Points, in no order, along strands that fork, close into loops and pass close to each other.
(in the rows, 128 means zero)
Two points are linked if the straight distance between their rows is under 101. Some points are linked to none.
nakev: [123 121  56  93 165 103 189 100  90 151 143 141 122 104 104 127 107 130
 105 162 143]
romo: [ 64 106 147 159  83 108 102 141 190 143 121 123 103 164  79 144 141  96
 148 100 160]
Fatam: [ 76 146 101  81 154 150  98 124 118 167  98 146 141 126 152 126  86 172
 100 133 159]
tofog: [131 111 175 154 112 151  89 155 122 107 172 106 129 121 204 130 172 131
 170 153  79]
Fara: [ 93 124 101  48 156 148 107  99  93 109 115 144 140 113 137 173 116 166
 123 119 110]
div: [144 157 172 142 102 157 121 136 113 122 104 130 170 124 150  93 101 163
 138 129 126]
vuzaf: [103 145 132  91 140 153 113 137 111 136  70 159 142 133 118  95  84 177
 125 132 139]
luni: [144 137 175 172 105 151 123 136 190 140 170 114 135 112 159  93 144  94
 138 128 139]
nuvuv: [125  83  67  61 186 174 134 129  80 136 112 134 107 127 129 115  88 121
  99 171 136]
masop: [113  98 194 143  80 106 113 146 190 117 113 195 118 146 101 101 141 121
 178 149 127]
kep: [159 141 132 102 134 190  99 135 101 134 135 102 132 126 150  83 105 166
 172 160 141]
Ruso: [147 148 157 151 123  91 141 116 123  81  61 155 149 153 115 126 118 121
  85  88 104]
sut: [104 156 109 151 108 126  99 138  98 126  95 105 134 146  67  97  77 166
 169  92 190]
voma: [153 137 174 154 119 117 125 170 130 119 158 119 149 120 229 142 154 143
 169 116 104]
neled: [ 84 154 156 116 102 132 103 103 149  87  80 129 134 139  98 153 121 137
 129  80 131]
Moge: [202 128 143 126 136 148 128 122  98  96 144 127 141 136 173 130 129 132
 136 154  72]
gora: [150 146 128 164 132  91 185 141  50 153 140 179 148 109 105  94 125 146
 141 185 120]
Sopuv: [ 96  75  66  70 162 153 138 116  60 140 133 131 124 138 159 159 109 136
  87 159 121]
roli: [114 147 117  59 151 171  84 119 123 111 109 112 110 117 119 147 125 162
 144 122 111]
zezo: [133 144 187 144 109 160 114 119 130  79 141 143 146  87 146 117 164 140
 140 108  81]
tel: [199 151 114 172 114  88 195 132 121 125 132 105 149 112 138 118 133  86
 103 103 150]
fadif: [144 124  92  65 169 194  90 131  94 118  98 110 105 125 131 129 103 131
 120 143 126]
gab: [181 119 140 163 147 153 106 123  85  85 167 135 127 125 152 128 177 104
 130 152  58]
Dami: [155  70 126 127 132 167 121 127 138 118 166 148  85 122  99 123 163  70
 121 173  72]
tubiv: [102 104  91 104 108 129 196 116 122 145  83 112 147 128 117 107  74  89
  95 109 183]
Vige: [122 136 120 176 127  43  92 164 166 126 136  97 113 163  95 158 139 171
 147 107 151]
Mume: [127  81  83  97 217 158 156 140  88 138 143 147  97  99 108  77 105  99
 109 191 144]
Sori: [132 125  83  99 134 129 198 119 122 142 113 130 136 105 106 114  86 124
  84 128 142]
Teru: [195 143 149 154 128 119 170 131 112 115 144 144 163 116 177 124 118 127
 140 124  95]
veni: [ 52 120 102 100 133 119 118 132 100 156 127 139 152 125 104 144  92 190
 173 122 202]
Memi: [156 129 177 138 129 112 119 138 193 111 131 146 112 139 135 138 153 113
 125 128  83]
Vigi: [160 133 141 120 128 210  91 127 105 111 161  92 125 111 161 107 142 124
 158 147 111]
rim: [175 145  89  89 164 143 131  98  73  91 133 137 107  91  77 143 136 137
 134 133  95]
zazor: [ 63  72 125 141 143 110 176 121 104 138  75 167 135 182 110 124  83  79
 108 105 139]
kitiz: [ 97 128 195 149  95 103  88 120 193  83 106 154 114 147  83 116 152 141
 167 127 126]
fufi: [109 150 105 142 134  75  75 132 144 137 143  93 125 163 114 153 131 206
 150 141 137]
kodis: [ 48 103 110 106 112 130 143 122 103 152 100 125 145 156 107 132  68 137
 168 104 208]
Mub: [146 117 115 125 147 157 126 127 138 120 169 136  86  80  79 119 168  88
  98 139  88]
kebak: [ 65 124 137 140 110 116 107 113 172 166 153 110 135 139 160 178 158 111
 110  81 167]
pude: [143  73 166 149 104 134 126 169 156 154 175 182 122 117 193 109 163  93
 159 162  91]
Duron: [163 127 149 162 112 120 138 135 161 113  99  98 120 174 144 133 125  58
 131  60 141]
zem: [150  82 196 128  97 109 134 171 176 130 128 209 120 131 151 109 164 112
 157 155  98]
napon: [101 130 134 106 128  94 127  94 151 101 113 136 143 132 135 198 145 144
 102  95  87]
Dono: [122  85 105 103 153 142 105 106 163 116 157 130  82 143 119 167 159  83
 112 150  77]
ror: [203 182 116 176 150  86 135 128  73 131 155 140 128 129 140 124 160 129
 131 159 103]
figez: [134  99 164 145 109 165 107 142 183 157 184 143 115 113 161  84 157  95
 157 174 115]
tudol: [156 139 137 111 105 108 116 151 173 148 120  66 108 156 148 146 132 152
 141 142 124]
Dop: [153  85 108  85 175 188 168 143  94 135 139 130 125  85 145  61 102 106
 124 184 156]
pim: [128 158 153 170  82 143 106 140 121 125  89  94 143 154  96 100 103 135
 162  93 167]
parok: [205 132 107 142 122 121 161 139 112 135 145  80 130 102 170 109 157 106
  74 156 118]
Rokol: [ 96 102 152 176  79 111 110 165 173 147 137 144 102 135  46 104 140 126
 167 131 155]
vofo: [196 156 131 166 129  76 184 141  71 124 141 166 159 121 140 115 133 136
 130 133 109]
Fovi: [ 75 107 119  95 108 117 169 118 140 162 103 122 150 156 134 155  73 147
 141 129 162]
totiv: [101 143 144 133 121 151 107 134 184 132 116 122 106 115  96 126 137 103
  84 100 118]
zoso: [173 126  91 133 154 164 143 125   4  98 177 140 138  92 137 114 126 120
 165 167 119]
gizi: [148 123 117 123 139  65 194 140 127 135  91 161 145 161 135 143  93 132
 101 122 114]
Loma: [180 171 102 147 126 131 176 116  59 127 162 135 143  65 102 109 138 130
 139 138 136]
pif: [ 76 154 117  82 140 146  63 121 140 133 144 105 104 105 112 167 147 174
 165 115 152]
mitap: [138 132  89  93 139 116 144 103 141 142 136 109 128 131 159 163 112 134
  97 130 108]
Butu: [123 127 139 103 143 119 107 106 180 113 133 125 108 142 133 173 153 126
 121 130  70]
gasak: [132 104 176 135 109 194  73 144 122 106 182 109 109 118 144 113 173 127
 184 159  97]
gam: [182 111 120 127 148 151 155 123  46 106 153 157 149 115 143  99 119 139
 136 167  83]
tez: [154 149 136 124  98 134 108 139 143 133 138  62 123 133 111 124 126 179
 174 152 130]
doso: [154 121 114 123 163 115 174 121  64 124 125 176 133 118  90  94 112 147
 121 188  94]
mos: [118 119 216 169  94 119 123 144 153  84 139 148 151 105 171 132 170 121
 171 104  94]
Fafa: [ 78 146 104 128 116  89 102 117 118 133 118 119 151 158 100 149  95 208
 163 124 170]
dav: [193 152  86 123 142 148 144 111  30 104 163 121 114  91  86 126 150 125
 159 156 119]
nule: [177 175  88 159 166  88 111 113 105 136 146 129  96 133 105 133 162 129
  99 157  89]
Rofib: [123 153 117 162 135 109 128 122 162 134 109 124 128 127 112 143 129  98
  52  88 114]
nalo: [201 146 136 167 124  91 164 162 140 129 151 107 124 103 165 130 167 101
  93 118 112]
zotu: [ 88 123 124 147 102  64 109 131 116 127  92 108 140 200 136 174 118 153
 166  81 170]
tuk: [139 156 167 123 117 151 132 103 149  76 102 137 134 104  93 134 136 126
 123  90  93]
Kup: [148 145  50 104 156  93 149  88  91 142 149 111 114 124 119 161 132 126
  90 155 125]
Tesa: [117 135 110  88 114 107 136 121 155 158 115  88 132 157 155 159 100 165
 143 137 139]
Vubi: [ 72 120 149 163 109  69  81 120 179  98 134 145 108 151  58 142 152 156
 178 127 148]
loz: [110 139 100 141 128 113 146 108 125 133  90 124 146 153 132 150  96  96
  77  71 142]
fovor: [ 49 137 137 148 101 123  82 116 150 124 110 110 123 147  89 166 141 131
 142  72 159]
zubu: [159 135 182 185 110 132 140 141 177 115 144 125 138 142 156 121 141  69
 150  81 138]
ruseg: [176 130 121 167 101 121 167 122 125 122 102  90 147 145 137 107 112  59
 103  76 158]
Vab: [195 142 122 120 156  68 165 134 121 112 103 146 124 153 153 151 131 138
 102 127  85]
Medim: [105 109 110 107 142 147 164 123 156 162 116 128 138 130 147  70  72 128
 112 164 181]
Seb: [ 98  94 111 130 114 103 150 121  92 146  56 132 137 198 140 142  89  87
 109  75 140]
Zepo: [160 124 115 101 122 181 162 139 110 139 127 109 155  84 160  65  98 131
 123 148 169]
kof: [151 166 118 118 150 129 140  90 119  88 127 152 129  96  79 139 132 135
 114 110  88]
Dal: [157 131 216 150 115  98 122 167 179  92 114 149 121 143 155 131 164 127
 162 102 115]
gub: [ 96 131 101 137 149 108 109 114 179 156 139 120 109 123 150 157 152 108
  50 124 112]
bigi: [ 74 121  99  89 153 169  78 123 147 154 155 111 102  88 143 163 166 124
  87 115 137]
gaf: [102  86 122 136 139  87 212 131 117 131  91 163 149 146  92 130  87 109
 100 123 120]
mored: [ 46  94 107 108 158 131 163 123 146 176 120 148 145 131 155 107  88 131
  92 153 186]
nunu: [123 163 149 133 116 177  97 149 164 137 111 101 116  92 106  96 135 126
 110 101 158]
vapot: [ 94 111 122 110 103 159 158 137 115 147  74 116 136 139  96  97  65 119
 141 108 193]
rin: [106 178 120 106 129 145  83 147 120 142  86 124 133 119  93  97  87 184
 145 108 178]
Vez: [101 124 146 133 123 122  72 140 198 154 143 121  92 146 107 125 149 144
 140 157 119]
zap: [129 124 135 125 103  83 137 129 125 116  67 113 130 212 137 150  97 115
 180  84 160]
Gile: [142 165 124 119 133 155 115 101 190 138 148  94 124 125 143 116 108 121
 124 135 145]
nef: [186 122  97 118 126 172 150 130  92 125 145  88 141  92 176  87 128 113
  97 176 133]
favef: [ 58 142 131 126 116 121  75 123 133 145 180 110 135 112 111 176 163 177
 155  97 174]
sepad: [140 128 166 131 103 147  77 147 136 111 149  87 103 124 102 115 169 172
 181 166 105]
Zezu: [ 86 120  76  98 173 130 147 109 113 166 124 162 145 118 167 120  87 137
  67 145 154]
lon: [ 81 136 141 136 101  85 113 128 142 157 122 107 152 174 172 196 143 144
 128  85 167]
nogag: [125 158 165 176  81 175 104 143 142 133 117  99 144 122 125  87 129 101
 131  79 167]
tadom: [136 141  82 131 176 126  96 105 132 134 142 123  98 125 126 141 148 114
  58 144  93]
ral: [165 126 163 158 142 116 119 114 126  84 159 164 113 107 105 125 182 116
 119 149  52]
Fom: [ 51  99 138 142 102 107 106 138 203 181 129 145 108 143 127 154 153  97
 108 118 150]
Vised: [153 126 144 170 111 138 163 131 141 126 181 136 121  66 104 113 178  77
 110 126  99]
lunif: [ 84 101  96  62 154 142 150 103  65 142 143 169 154 104 150 174 129 150
 106 127 124]

A piece is two or more points that can be reached from each other along the links. Count, over all rows, the pieces, the separate loops (a circle has one, a figure eight two, a Y none), the forks (points with three links) and the tips (points with one).
pieces => 3
loops => 3
forks => 13
tips => 13

A fork is a point with three links, a tip a point with one. Leave the first point through the second and follow the links. Name the first fork or tip that comes.
pude, figez => nuvuv
Medim, mored => Rofib
ruseg, Duron => Vubi

How many points has the smallest loop of links through each point below? Write 0 if it is on no loop.
Moge => 6
roli => 6
kodis => 9
kof => 0
